Each row is a point on a landscape with many valleys, with its height.
A ball rolls from a point to the lowest of its 2 nearest points, and stops where none of them is lower. Distance is the straight distance between rows; heights are no part of it.
Z638 h=48.5: [-19  14  22   8  -9  15 -10  -3 -10  14 -12  11  21  -2   4  18  -4   0
 -16   5]
Z914 h=49.2: [ -1   8   4   4 -15  14 -12 -13  12   7   9  -2  22  23  -3   7   0 -36
 -17  -8]
Z969 h=30.1: [-10  15  -7 -13 -13 -10   4  -9   0  14   5  12   0   0 -27  19  -7 -17
 -21  12]
Z263 h=14.4: [ 10  -6   0  13   2 -16  -8 -25   8   1  14  -8 -18 -17 -16   3 -23 -30
 -16 -15]
Z55 h=39.0: [-21   6 -17   1  16   9   5   6  -3  -7   5  23 -27   8  -8   2  23 -16
  -4  24]
Z562 h=42.5: [ 14 -12  -1  -9 -12   6 -10 -14  19 -22 -17 -21   0   8  -9  14 -25   0
 -27  -5]
Z525 h=18.3: [-20 -12 -12   5   9 -20 -12 -15  23 -13  -7 -11 -19  13 -21 -11  -6   7
  11 -16]
Z425 h=34.2: [-17  -6 -13  -6  -2  -5  -5  25 -25  22   1  20 -17  -6 -40   5  -1   8
  -7  -2]
Z934 h=51.2: [ 12  -1   1 -33  -1  10  -1  22 -20   3 -16  -3  -8  -1  10 -10  12   3
  17  -5]
Z954 h=37.8: [-24  39   1 -29   2   9  20  -9 -10   4  13  10  -6  -6   5 -24  29  13
  12  -2]
Z37 h=52.3: [  2 -15  14 -20  13  16 -19  -3   6  -4 -14  -3  -5   5  14 -22  13  24
  33  -9]
Z119 h=29.6: [ -4  -3  -2  19   3   2  -3  11  -4  10  13  12   2   6   0   3   8 -30
   3  -1]
Z836 h=51.8: [ 18 -12   2 -19  12  15  -5   6  -4  -6 -19 -16 -16   3  13 -23  18   5
  25   0]
Z426 h=36.0: [-42   8  -8 -10   9 -17  27  20 -11   7  16  31  -5   0   0  -9  18   9
   2   3]
Z972 h=57.4: [ -6 -10  -6   0  16   6   0 -30  19  -3  -7 -34   8  25  -6 -41  21  23
  29   6]
Z551 h=44.5: [-33  12   4  -3  -6  25  22  20 -17  -7  -8  13  -1   8  17   4   3   2
 -19  -9]
Z66 h=16.9: [-11 -10 -12   5   5 -15  -9  -4  10 -15  -2   5 -25  10 -19   9 -12  -9
  -5 -12]
Z687 h=51.6: [ 19   4 -17  30  -9 -17 -17  -2   7   7  19   8  24 -17 -14  20   4 -26
 -22  12]
Z556 h=58.3: [-21  11   0 -22  32  -5   9  -6   4 -26  20  14 -13  16   7 -38  23  25
  46  11]
Z48 h=38.3: [ 10 -15 -33  24  13 -14 -14 -12  15 -17 -26 -18  12  -2  12   5  -7 -12
  -9  -4]
Z73 h=40.0: [-11   0  -7 -34   2  -6  14   9  -2 -10   4  11  -7  21 -16   6  11  21
  -5   3]
Z10 h=61.2: [  7   5  16  25   4   7   6 -17   8   5  -2 -26   4   7  19  -9  19   5
   8   4]
Z678 h=64.2: [  5  -9  12 -30  -5   5   0 -10  20 -11  -6   5 -17   1   2  -8  -1   3
   2  -2]
Z168 h=43.1: [ 19 -25  -1   3  22 -12  -7  -2  -1 -12  -3  19  -3 -17  13  28  -1   7
 -23  12]
Z145 h=43.5: [-24  12  -5   1   1  16  19  20 -11   9  25  17 -14  11  10 -17  25 -13
  14   0]
Z540 h=60.8: [ -3   9  24 -14  -6  -4  20   8 -23  10  -3  -1  12  -1  22  -1   8  25
  -3 -11]
Z599 h=26.2: [ 41   3 -14   8   2 -11  -9 -21 -17  11  -3 -18  15  -9   6  18 -12   7
 -18  11]
Z583 h=53.1: [-24  16  15 -18 -17  22 -14  -2  15  -8 -11  17 -11  -1  -6  -1  -3 -10
   7  -9]
Z346 h=48.1: [ 17 -13  14  11  -1   4 -10   3   5   2  18 -16   8  22   7  -2   4   7
  -6 -27]
Z487 h=43.7: [ -4   1   4  11  -8  -5 -10  28  -3   2 -20  -2   4   1  -5  13  -6  -4
   7   3]
Z40 h=50.3: [-22  22  23  -4 -11   2   8  -9   2   6  -9  21  -5 -10  -2  11   0   9
  -8  10]
Z272 h=15.4: [ 19   8  -4  25 -14 -14   2 -11  -3   3  13 -22   2  -8  -9   9 -28 -29
 -13 -11]
Z570 h=42.4: [-10  -6 -28  12  10   8  -2  17 -29  -2  -9  14  -6  12  -4  28 -23 -11
  -9   9]
Z822 h=58.6: [-26   6  10 -19  28 -22  23  -5  11 -28  19   5  -8   0   6 -43  16  21
  33  -2]
Z303 h=41.3: [-20  19  -7  11 -17  24  20  28 -22   6  -4  -7 -15  13 -10   5   2   7
  -3  14]
Z605 h=57.7: [-16   7  -5 -20  23   5   4 -27  10 -18   4 -19  -1  26  -6 -39  12  31
  37  -1]
Z42 h=53.9: [-16 -12  10  -9  11   1 -12   0  16 -10   9   3   5  21   9 -19  20  -4
   9 -23]
Z736 h=35.8: [ -1 -14 -15   3   1 -10  -4  30 -35  19   1  16  -5 -17 -24  10 -12  -1
 -25  -3]
Z849 h=25.3: [ -9 -11 -20   6  31 -10  -4 -40  20 -10 -21  -9  -5  -1   6 -10   7  -9
  -1  17]
Z69 h=54.8: [ 20  -5  12 -17 -28  24 -20  10   6  -8   4  -1   9  -7 -29  17 -18 -22
 -21  10]
Z890 h=24.6: [ 31 -15 -16  39 -13 -10 -11 -23  34 -11 -12 -23  22 -19   2   2 -28  -8
  -4  -4]
Z811 h=46.7: [ 26 -15 -26  -6  10 -14 -21   4   2  -5  14 -14   3   6 -22  -3  32   5
 -16   4]
Z799 h=54.4: [ 19 -13  13   7 -20  15 -28  10  11  -8  17   1  20  -7 -23  15 -11 -21
 -25  -8]
Z697 h=58.4: [ 14 -21   5  36   4 -12 -30   4  21 -12  17  14  10 -12   2  16  -3   5
 -16  -9]
Z886 h=34.7: [-44   9 -19 -17   1   0  40  37 -26  14  11  23   0  -7   5 -24  18  22
 -11   1]
Z453 h=51.7: [-21  13  33   3 -16  22   0  11   5  -3   1  22 -15 -12   1   7 -11   2
   0  -3]
Z805 h=63.3: [ 17   6  19  43  -9   4 -20  -8   1   7  -4 -21  16 -25   2  11 -10  -1
  -7  11]
Z815 h=57.2: [ -3  -5   1  -3   4 -10   4 -11  22  -1 -12 -37   0   8 -11 -32  25  24
  19  -1]
Z422 h=40.1: [ 20 -29 -15  11  16  -4 -22 -16  14 -18 -20 -13   8  -8   8   6  -8   7
 -22 -10]
Z739 h=45.9: [-12  18   6   9 -18  -7  18  27 -30  16  -9  -2 -14  -7  -4   6 -27   2
  11  -8]
Z190 h=28.7: [-29  31 -20 -38  -1  15  28  13 -20 -19   4   5  -6  14   6 -17  17  25
   0  -5]
Z962 h=47.9: [-18   2   8  -3  -6  17  -5   3   0  -8  -3   4  15  16   4   7  -4 -27
 -23 -20]
Z655 h=28.0: [  9 -19  -1   5   6 -10   4  -2  38 -17 -16  -8  -6  -8  17  -6  19 -13
   8  26]
Z518 h=32.5: [ -6 -15   0  22  21  -3 -26  -2  12 -10 -24 -10 -13  -7   1 -12  21  10
   7   7]
Z371 h=20.4: [-17   1  -7  -1  20   4   0 -17 -10 -17 -19   1 -31   3   6   6   1   1
  -1  10]
Z738 h=38.8: [ -7   5   8  -9  -7  -2   4   7  -3  -4 -36  -5  -9   0  13   2 -17  18
  25   4]
Z313 h=31.6: [ 18  -9  10  -2   5  18 -33  -5  -7   7 -21   2   1 -14   1   1 -10 -26
  15   9]
Z650 h=22.4: [-15   7  -7  -2  18  -5   4 -21   5  -7 -21  -9 -21   3   8 -14   9   0
  16  15]
Z764 h=57.0: [ 13 -11  13  24  -6 -18 -24  -8  27  -1   7   4  21 -16  -1  11 -16 -13
 -10  -3]
Z320 h=60.1: [-6  9 28 -3 -3 12 18  2 -8  5  0 -1 12  2 33 -2  0  2 -2 -9]
Z690 h=47.6: [ 30 -23   1  11  -4 -10 -19  10   2   3  24  -3  16   5  -6   4  13   5
 -13 -22]
Z681 h=35.4: [  4 -16 -20  43   7 -19 -21  -7  27 -20  -9   1  17  -1  14  13  -9 -14
  -1  -5]
Z189 h=37.4: [-25  40   0 -33  -3   7  27   0 -13   2   1  14 -19 -31  11 -16  18  20
  10  -3]
Z165 h=55.9: [  0 -13   8  20 -12 -17 -23   4  28  -1  -5  -5  26   0  -1  -1  -4 -18
   2 -17]
Z418 h=40.2: [  3   4   0   2   2 -21   1  -4   2   1 -38 -17  10  -7   9   6  -3  19
  11  10]
Z824 h=50.1: [  0  15  24 -20 -21  26  21   2   8  -3  32   8 -18  15   2  -1   5  11
  -8  -5]
Z290 h=46.2: [ 30 -26 -17 -12  21  -6  -9  -1   8 -17  -2 -20  -6  10  -2  -1  24  17
  -8  10]
Z868 h=62.0: [ 21  -6  20  13   1 -12   0  12 -29  25   6   0  11 -15   6  16  -7  11
  -6  -7]
Z273 h=41.8: [ -8   7   2 -21 -10   7  20  19 -19  20  11  27   0   4  -2   8  -9  13
   3   3]
Z350 h=53.3: [ 11   6  10  -6 -15 -14  19   7  11   8   3   0  17  21   9  14   2   8
   7  16]
Z352 h=43.6: [-31  38   0  -4 -22  18  14  22 -14  13  -1  20 -11  -6   6  -8  -7   6
  31 -11]
Z829 h=16.2: [ 35  -5   0  25 -17 -14   0 -22  15  -3  16 -22  10  -3   0   9 -42 -24
  -1 -13]
Z719 h=46.9: [ 17   0   1  16 -25   6   1  29  -3  -2  20   4  23   0 -13  32 -23  -7
 -26  17]
Z864 h=44.1: [ -3  -8 -13  21  -3  22  -8  34 -31   5   1  17  11   4  -6  28 -31  -5
 -14  15]
Z944 h=26.1: [-36  12  -6  -9  13   3  11  -3 -17  -3  -8  26  -2  16  12  11  -3  17
   5   0]
Z547 h=63.5: [ 14  -4  20 -22  12   1  17 -10   4   4  29   4 -30  -7   5 -16  22  -3
  -1   3]
Z514 h=41.7: [-40  21 -10 -11  13  12  18   3   4 -28   9  15 -28   6   4 -13  25  11
  13  14]
Z61 h=37.5: [-10  10  33  -4 -15  -3  -5  -1  -7  20  -1   6  22  -8   5  -5 -16 -21
   3 -22]
Z410 h=15.5: [  7 -17 -15   1   8 -18  -8 -21  22 -15   5  -3 -23  -9 -23   4  -8 -16
 -20  -9]
Z483 h=22.8: [ 14 -15  -1  30   0 -12 -12 -29  27   5 -17 -21   9 -21  -4  -3 -35  -5
   0 -10]
Z647 h=54.3: [-27  13   1 -10 -14  16 -13   4  20 -14 -18   4   5  22  -2  -8  13 -11
   8 -13]
Z438 h=41.0: [ -2   1 -22   2  -2   2 -18   0 -20   2 -15   7  15  14 -10  24 -26 -23
  -8  -4]
Z47 h=46.4: [-19  29  -1  -8  -7  -5  24   5 -29  15 -10   1 -22 -15  -1  -2 -13   0
   8  -1]
Z564 h=38.4: [-24  25   2 -20   4 -10  25  -7   5   0  21   4  -9  -2  -7 -20  31   1
   3   8]
Z227 h=35.9: [ -6  15  16 -15  -8   8  -8 -12  -2  22  -3   9   6  -5   7  -7   6 -19
  10  -2]
Z742 h=39.8: [ 21   3  16  -1 -11   5   5  11 -21  16   7  15  13 -10  -3  25 -35  -5
   2  24]
Z920 h=25.4: [-11   7  -5 -15  16 -19  -6 -22  -9  12   3 -13  -6   9  -4 -32  10  -3
  28 -18]
Z465 h=37.3: [ -3   3   3 -12   5  -8   9   5  -7  -2 -22  24 -10   1  11  21 -22  10
  18  18]
Z459 h=20.8: [ 27 -18 -35  23   9 -27 -16  -3   2 -10   8 -15   7  14   1   4  -2   9
   3 -16]
Z270 h=58.8: [-28  14  11 -10  21  -4  27   5   0 -19  15   8  -9   0  32 -31  22   9
  26 -14]
Z692 h=44.9: [ -9   5  20  24 -13  -7   1  36 -15   0 -16  -6  -8 -12   0  13 -20   7
  14   1]
Z948 h=36.8: [-16  23   7 -27  -7  12  27  17 -19   3   2  13 -23 -20  -3  -7  16  27
  -6   6]
Z953 h=35.7: [ 18  -3  -1   1  10  -6  11  -3  -7   1 -15  12  -5   2  22  22 -14  -8
   8  26]
Z509 h=50.2: [ 24  -2  13  34  -9 -15  -8  10  13  11  21   5  20 -11   0  32  -6   4
  -7  25]
Z751 h=61.3: [  1  -2  20  -2  -1 -12   1  20 -29  15  -5   4   4  -2  11   3  -4  21
  17 -14]
Z741 h=28.9: [  9  12 -25  -3 -13 -24  -4 -16   5  10   7  -5   9  22 -22  20 -13 -14
 -11   6]
Z677 h=44.4: [ 15 -14  11   4  16  -7  -3   9 -12  -5  -6   2   1  -5  13  22   4  27
 -20   9]
Z792 h=17.9: [ -8  -4   4  -2  -2 -21   2 -12  14 -10 -31   6  -7 -26  -2   7 -22 -27
 -10   4]
Z287 h=32.0: [-21  18   0 -14  -8  -7   9   9 -26  26  -5   5  16   1  -7  -5  12   3
 -14  -8]
Z604 h=46.3: [-19  -5  10   1  -9  19   4  32  -8  -8  -7  13  10   8  16   9  -4 -20
 -17 -15]
Z847 h=30.3: [  9  -3  -9  36  11  -2 -23 -25  16   1 -11 -17 -11 -11  -7   0   9   5
   2  15]
Z390 h=32.6: [-21 -14 -15 -11  15   2   1  25 -32  17  11  27  -9   4 -21  -3  16  14
 -14   5]
Z238 h=41.6: [ 24 -29  -4   8  15  -7 -27  -1   6 -21 -17   9   2 -17   5  21 -14  12
 -16  -3]
Z758 h=17.1: [  3 -11   0  21   3 -24  -1 -16  16   0   1  -8   2   8   8  -1 -26 -16
  18 -23]
Z434 h=27.3: [ 21   2 -15 -10   4 -12   5 -19 -25   9  -4  -9   9   7   4  17 -18   1
 -16   0]
Z946 h=39.1: [-17   4   9 -23  12 -24  16   4  -2 -11  30  -7  -2  19 -20 -18  26  31
  -4  -2]
Z411 h=29.9: [-16 -10   0  -9  11 -10  -5   1 -17  19  12  37   2  -3 -11   7   7  -2
 -12  -3]
Z649 h=37.7: [-32   3   0   9  -5 -21  10  26   1   7   9  24  -4   3 -17   7  10  10
  -1  10]
Z395 h=28.1: [ 52 -23 -29  34 -18  -3 -14 -37  37  13   5 -24  34 -27  -8 -19 -19   6
   4  -9]
Z922 h=33.1: [ 22   3   6   3  -3   6   7 -12  18   3  -4   4  -3   4  19  10  -3 -20
  13  30]
Z746 h=30.7: [-16  24 -14 -16  -1 -10  17   7 -21  11  -9 -15   9   8 -11 -11  29   9
  -2   9]
Z450 h=62.1: [  7   7  24  38 -10   0   1  -3  14   6   0 -19   3  -8  15   1   7  -7
  -1   9]
Z667 h=46.6: [-15  20  26  11 -16  20 -14   5 -15   5 -14   1  27 -13  -5  22 -33 -10
  -4  11]
Z828 h=36.9: [-19 -14 -14   8  25 -11  -1  14   2 -17   5  16  -9   2  -4  11  23 -10
 -14  17]
Z519 h=34.8: [-13 -13  -2  25  26  -7  -2   4  11 -21  -7   3 -13   0  12   5  17   6
  -6  18]
Z79 h=38.6: [ 14   4   7  19  -4  -3  -9  -5 -20  11   9   5  15 -15  -6  28 -35 -16
  -9  13]
Z675 h=57.1: [-19   6   7 -13  -4  -9   9 -23  23  -6 -20 -16   5   7   5 -14   3  11
  -1  -9]
Z544 h=56.8: [-21   9   3 -15  -3 -14  14  -1  24  -7  -9 -18  -1   7  -4 -36  19  22
  40  -5]
Z65 h=29.7: [-30  21 -19 -20  -1  15  23  15 -25  -2  -6  -3   2  19  -7  -5  27  14
 -16  12]
Z43 h=30.6: [ 25 -15   4   5   2  -6  -2 -19  33   6  -8  -6   5  -7  15  -2   9 -19
   6  25]
Z388 h=24.1: [-29   8 -14  -8  18 -13   6 -12   1  -6  -6  -7  -8   8   4 -28  17 -14
  25  -2]
Z724 h=60.3: [ 17 -10  26  20   2  15  -3 -25  20  16 -17 -28  17  -9  21 -15   6   9
   5   1]
Z430 h=44.7: [-29  18  -9 -18   6   7  21  -3  -2  -2  14  22 -12  13  17 -11  13 -24
   6  -6]
Z197 h=48.9: [  7  -1  16   6  -5  21   5  10  -9   2  17 -16  -9  19  11 -11  14  -1
   7 -19]
Z930 h=33.5: [-28   2 -16 -17   1   0  31  27 -34  19   3  12   3   0  -1 -13   8   0
 -18 -12]
Z508 h=33.3: [ 26 -17   6   9   6  13 -25   6  -3  -1  -1  10  13 -12  11  10 -20 -35
  11   8]
Z685 h=40.4: [  7 -15  -3  -3  -1   7 -15 -32  22  13 -13 -22  -3  -7  -6 -26  -7 -28
   4 -20]
Z899 h=22.5: [ 53 -10 -24  26 -12  -6 -20   7  -3 -17   7 -14   6  -1   0  25 -26  13
  -2   1]
Z95 h=41.9: [  5  -1  -1 -28 -18  10  -6   5   5 -14 -24  -7  14  16  -5  18 -14   3
 -16  -3]
Z149 h=53.2: [ -4 -21  13 -18  10   8 -29  -1  11  -2 -13  -1  10  11   0 -15  22  15
   9 -14]
Z284 h=52.1: [ 13   5  27  17 -15  -8  16  14   0  16  15   7  13  -1  13  23  -2   8
  -2  18]
Z214 h=59.3: [  8 -29  18  18  10  20  -4 -25  37   0 -21 -30  24   3  19 -21   4  25
  -2 -10]
Z412 h=17.4: [ 34 -19 -10  36   1 -16  -6 -14  22  -4  12 -15  -1   2  10   1 -26  -8
  17 -18]
Z476 h=33.8: [  5   6   5  -4   3  -2 -15  -5  -1  12 -21   2  -4 -16   1   1  12 -13
   9  19]
Z597 h=30.2: [ 20   5   6 -11  -3  21 -17   4 -29  19 -12   3  -1 -11   2   8 -22 -23
  17   3]
Z353 h=48.4: [ 16  -3   6  29 -21  -8  -9  24   4  14  30  14  19  -1 -23  30 -12   9
 -13  14]
Z234 h=35.5: [ -1   5  11 -14   2  -6   4   4  -4   4 -14  -2 -20 -16  -7  -4  17  16
   6  18]
Z845 h=25.1: [ -3  -5  -2  -5   0 -12  23   9  18 -13 -19  -7   4   4  23  -2  17  -6
  12  15]
Z240 h=41.4: [ -2   1 -12 -10   3   6 -14 -28   4   4 -23 -26   0   5  -9 -21   9 -10
   0  -9]
Z489 h=40.3: [-20  15  -1  14  -9   2  19  22  -2  -6   5 -15 -11  29  -4   1  18  10
   9   3]
Z696 h=62.7: [ 22   1  34   3  -1   1  -7  -2 -13  21  10   2  -9 -17   1   1   5   7
   4   4]
Z484 h=42.8: [-32  21 -19 -15  -5  23  28  31  -6  -2  29  27 -19   1   2 -25  31   1
  20   1]
Z956 h=29.2: [ -8  -5  -7  10  -7 -15  -9   8   7   2  12  12   4  -5 -28  21   0 -13
 -30  -4]
Z931 h=45.2: [  8  -9   1 -12  18   0  17  12 -25  -2   9   4 -12   3   3   9  21  31
 -23  18]
Z300 h=43.2: [  9  -6  14  16 -14   7 -15 -32  34  16  -7 -32  10 -11 -19 -12   5   6
  -9  -5]
Z449 h=42.0: [  7   2   1   4  -3 -10 -18   5  -7   2 -39  -5  15  -7   5  18 -24  -7
  16  12]
Z812 h=65.9: [ 35 -24  -2   1  19  18 -13 -38  19  15  -3 -14   2   7  10 -16  14   6
  11   5]
Z915 h=35.2: [ 24 -16   6  13   1  14 -10  22 -20   4  16  24  18 -14  14  26 -23 -34
  -3  19]
Z708 h=39.5: [-19  -4  -1 -29   6 -11  18  21  -3  -9  29  13  -1  30 -12  -8  24  21
  -3  -7]
Z117 h=40.9: [ 11  -5   8  -9  -6   2   9  12 -33  26  16  21  -1   1   4  13 -27  -4
   5   3]
Z282 h=50.7: [  3  10   4 -40 -14  23  14  23 -19  -2  -4   9  -3  -1  18  -9   9  -2
   6 -14]
Z252 h=40.8: [ -7  11  -6 -30 -18  15   1   6  -6  -2  -6  10   2  18 -18  16  -4  13
 -17   6]
Z11 h=47.1: [ 31 -21  -9   5  -5 -12 -21  13  23  -2  20  -2   1   1 -21   3  24   0
 -10  -4]
Z152 h=47.0: [-28  29 -15 -18  -1   8  34   2 -35  10   0  16 -26 -11   2  -3 -20  11
  -4 -11]
Z236 h=41.5: [  9 -15 -11   6  11  11  -5 -19  15 -25 -12 -20  -6  12   8   7  -5   3
 -25  -7]
Z472 h=24.4: [-26  10  -3  -3  24   4  19   1 -26  -5   5  14 -22  12  17  -5   5  12
  15   0]
Z693 h=44.6: [-20  37  10  -2 -27  18   1   5  -9  11  -5   3  -1  -7   1  -5 -20 -22
  29  -8]
Z126 h=42.1: [-20  28 -13 -28   0  20  25  18   3 -22  18  20 -31 -11   7 -18  29  12
  29   3]
Z34 h=50.0: [  4  -5  13 -19   5  26  15  19 -37   7   9   9  -6   6  15  -2   4  -2
  -6 -19]
Z54 h=38.9: [-15  10   8 -24  12 -22  16  -8   0 -11  19 -11  -9  -4 -15 -34  36  17
   1   8]
Z528 h=42.7: [-23  26  -4 -19 -22   2  28  34 -22  23   2  27  -1  -5   4  -7  -5   8
  17  -3]
Z94 h=39.9: [ 12  -2 -28  14  -4  -8 -17  -7   1  -7 -16 -19  15   8  -5  18 -25 -16
 -10  -7]
Z644 h=56.3: [-34  22   1 -20 -11  -7  16 -11  26 -10 -20 -13   8   3  10 -25  14  11
  23 -12]
Z384 h=54.9: [-12 -16   2   2  -2 -11 -18  -6  30   2   7   0  16  17  -5 -12   4 -20
   3 -26]
Z502 h=42.6: [-40  24  -4  10 -16  23  34  30 -14   5   6  14  -9  10   1   5  -1  19
  -7   9]
Z928 h=65.3: [ 47 -21 -12  25  10  14 -12 -45  23   6   6 -20   1  -3   5  -2  -4   1
  -4   8]
Z882 h=28.2: [ 13 -19 -23  23  23  -7 -14 -40  24  -5 -20 -16  -9 -13  -3  -6   1   5
   0  16]
Z103 h=64.9: [ 47 -10 -15  23   3   0 -26 -30   7  11  -2 -26   5 -19  -8  -3  -4   5
  -2   3]
Z539 h=19.7: [ -6 -13  10  10   0 -12  -6  -1  27  -5 -14   9  -1  -1  17   1 -20 -20
  28  -4]
Z874 h=24.2: [ 47   3 -19  25 -11   0 -20  -4 -15  -5   5  -8  23 -13  -4  28 -18  11
 -16  17]
Z58 h=66.5: [ 19 -25  12  -5  11   5  -7 -35  32  15  -5 -18  -2  -4  -2 -27   1  16
  19 -11]
Z616 h=48.8: [ 13  -4  12   6  -9   9  -7  -5  11  -1  13  -4  -1  26  -2  11 -12   7
   0  -7]
Z529 h=39.3: [ -8  -2  -3  14  -5 -25   9  23   0   4  15  -4   5  20 -11   1  17   9
   5  -4]
Z571 h=37.0: [ 19  -7   6  23   0  11 -11  13 -21 -13  15  11  20 -23   7  32 -45 -30
   1  23]
Z482 h=45.4: [-11  29  23  -1 -24  21  -4   6 -20  14  -1   4  11 -14  -9   9 -38 -24
  17   7]
Z357 h=64.1: [ 27   2   7  24  -1  10 -30 -11 -10  12 -13 -24   9 -17  -8   6   2   1
  -9   2]
Z986 h=15.7: [  2  -1  -2   8   2  -9  -7  -8  -5  -7  -7   5 -22 -30 -19  16 -29 -25
 -18   2]
Z75 h=55.5: [-33  23   2 -14 -10  11  10   6  14 -14 -16   1   8  13  15 -13  21   4
  16  -5]
Z695 h=37.1: [  8  -9   2 -14  -6 -11  -7  28 -25  25  -4  18  18 -14 -18  16  -5  -1
 -18   3]
Z108 h=42.3: [  7  -3   9   6  -8  10 -14 -22  10   7  -7 -34   1   4 -13 -17  10   7
 -13 -17]
Z146 h=27.4: [  2  -6  -5  16   9 -14  -5   2 -13  14  15  16   6   0  -9  14   2 -10
 -15  -4]
Z125 h=26.3: [ -1  -4  -5  -6  17  -8  -7  -9 -15   8   8 -10 -10  10 -11 -15  11   2
   5 -15]
Z343 h=21.6: [ 42 -22 -27  19   2  -9 -17   7  -4 -17  23  -7  -7  10  -4  20 -15   9
  -4 -17]
Z743 h=64.8: [-15   6   2 -39   8  11  -5 -11   6 -16 -15  10 -17  -6  -2 -16  11  12
   7  -6]
Z374 h=38.5: [ 15   3  24  -8 -13 -11   2  -8  -4  20  10 -13  10 -14   2  -8 -10 -26
  -7 -22]
Z365 h=49.4: [  3  -6  12  -3  18  15   6  15 -30   3  19  -2 -12  21  12 -11  18  12
   4 -18]
Z326 h=57.8: [ -5 -15  -5  -9   3   1   6 -31  36  -8 -20 -22  10  18   3 -15  -6  17
   7  -6]
Z367 h=27.5: [  6  -2  -7 -15  13   7 -13  -1 -33  16  -2   0  -7   6 -11   1   9  -3
  -6  -2]
Z807 h=63.8: [ 21  -7  20 -19  -5   1  13  -8  15  -5  13   3 -27 -13   1  -2  -1  -6
  -6   2]
Z998 h=45.8: [  4  -8 -10  16 -19  10  -1  36 -22   7  17  12  27  -9 -25  25 -35 -12
 -25  15]
Z895 h=40.5: [-23   3   3  -9  17  13   1  -7  15 -17   5  18 -27  12   4  -6  25  -3
  11  18]
Z202 h=19.6: [  6 -23 -18  22   5 -23 -20  -5  22 -11  -5 -20  -1  10 -15  -7  -4   9
  10 -18]
Z21 h=18.6: [-22   4  -2  -8   8  -4   6 -11   4 -22 -12  13 -37   3  -5   6 -16  -5
   3  -3]
Z89 h=53.0: [ 43   4 -12  28 -19   4 -31   6   2   0  33   1  30 -23 -17  19  -3 -21
 -24  19]
Z706 h=50.4: [ 14   4 -10  22 -12  -2 -19  -8  13   9  13 -11  18   4 -12  10  14 -26
 -26   3]
Z629 h=46.1: [ -9   3  -6 -13   4   7  21   6 -11  -2   1  14  -6  10  23   0  -2 -24
   2  -2]
Z674 h=28.8: [ -2   5   4 -10   2  30 -17   8 -40  21  -9  10 -13  -2  -6   2  -6  -1
   5  -1]
Z399 h=46.0: [ 17 -14  -6 -26  22 -10  10  -1  -8 -14  -3  -9 -10   8   9  -1  20  20
  -5  15]
Z861 h=58.0: [-13   5 -14 -34  21  -5   9 -22   3 -23   8   4 -17  27  -9 -23  10  18
  31   2]
Z515 h=20.5: [ 10  -9   0  15   6 -15  -8 -29  24  -7 -26  -6   3 -29  10   7 -32 -24
  -5   6]
Z372 h=22.3: [ -4  -1   3  -2  -9 -17  10   9  16  -7 -20   3   8   6  24   8 -17 -21
  17   3]
Z215 h=32.2: [ -1  -9 -16  37   6 -10 -17   4   6 -10   5   4  -1   2   4  13 -13 -33
  -1  -6]
Z803 h=58.5: [ -6 -28  10   5  13   8   4 -19  37 -20 -21 -25   3   5   8 -23   5  26
   0  -7]
Z243 h=26.5: [ 49 -22 -25  41 -22   0  -3 -28  39 -11  -3 -24  35 -32   6 -11 -39   0
  -2  -9]
Z925 h=49.5: [  4   4  22   5 -19   8  13   2  20  -8  28  -7  -8  24  -4  11   1   4
 -15  -7]
Z467 h=63.2: [ 18  -1  20 -17   4  -2   8  -2 -10  25  30  11  -9  -1   5 -10  15  -1
   2  -3]
Z276 h=28.3: [ 15   3 -24  -7  -1 -23   4 -15 -13  10  10 -11  11  16 -16  13   1  -2
 -22  -8]
Z473 h=53.8: [ 35 -11   2   5 -16   1 -29  18 -10   2  24   3  24 -24 -27  19 -15 -14
 -22   0]
Z702 h=39.4: [ 20  -7   3   5  -7  -3 -10 -28  17  13   2 -20  19  -2   4 -12 -11 -27
  -8 -22]
Z658 h=27.9: [-34  16  -8 -31  14  17  17   0 -12 -27  -4  15  -3  22  13  -3  11  28
  -3  -5]
Z419 h=36.2: [ -8  11   3 -24   1   3  17  20  -5 -12  -3   3 -26  -8  -8 -10  24  29
  16  16]
Z436 h=36.3: [-22  26  -3 -30 -10  28  32  20 -18  15  18  22 -12 -23  -3 -16  31  23
 -16   7]
Z531 h=59.4: [-13  16  18  -5   2  14  22   3  -7  -5   7   2  -5   4  37 -19  19   3
  13 -14]
Z314 h=35.6: [-33  14 -12 -34  -4   4  45  34 -10   1  25  31  -9 -15   0 -17  24  33
 -10  11]

For each start below, name the point where the ball stops.
Z449 => Z758
Z284 => Z146
Z928 => Z263
Z807 => Z263
Z847 => Z263
Z40 => Z263
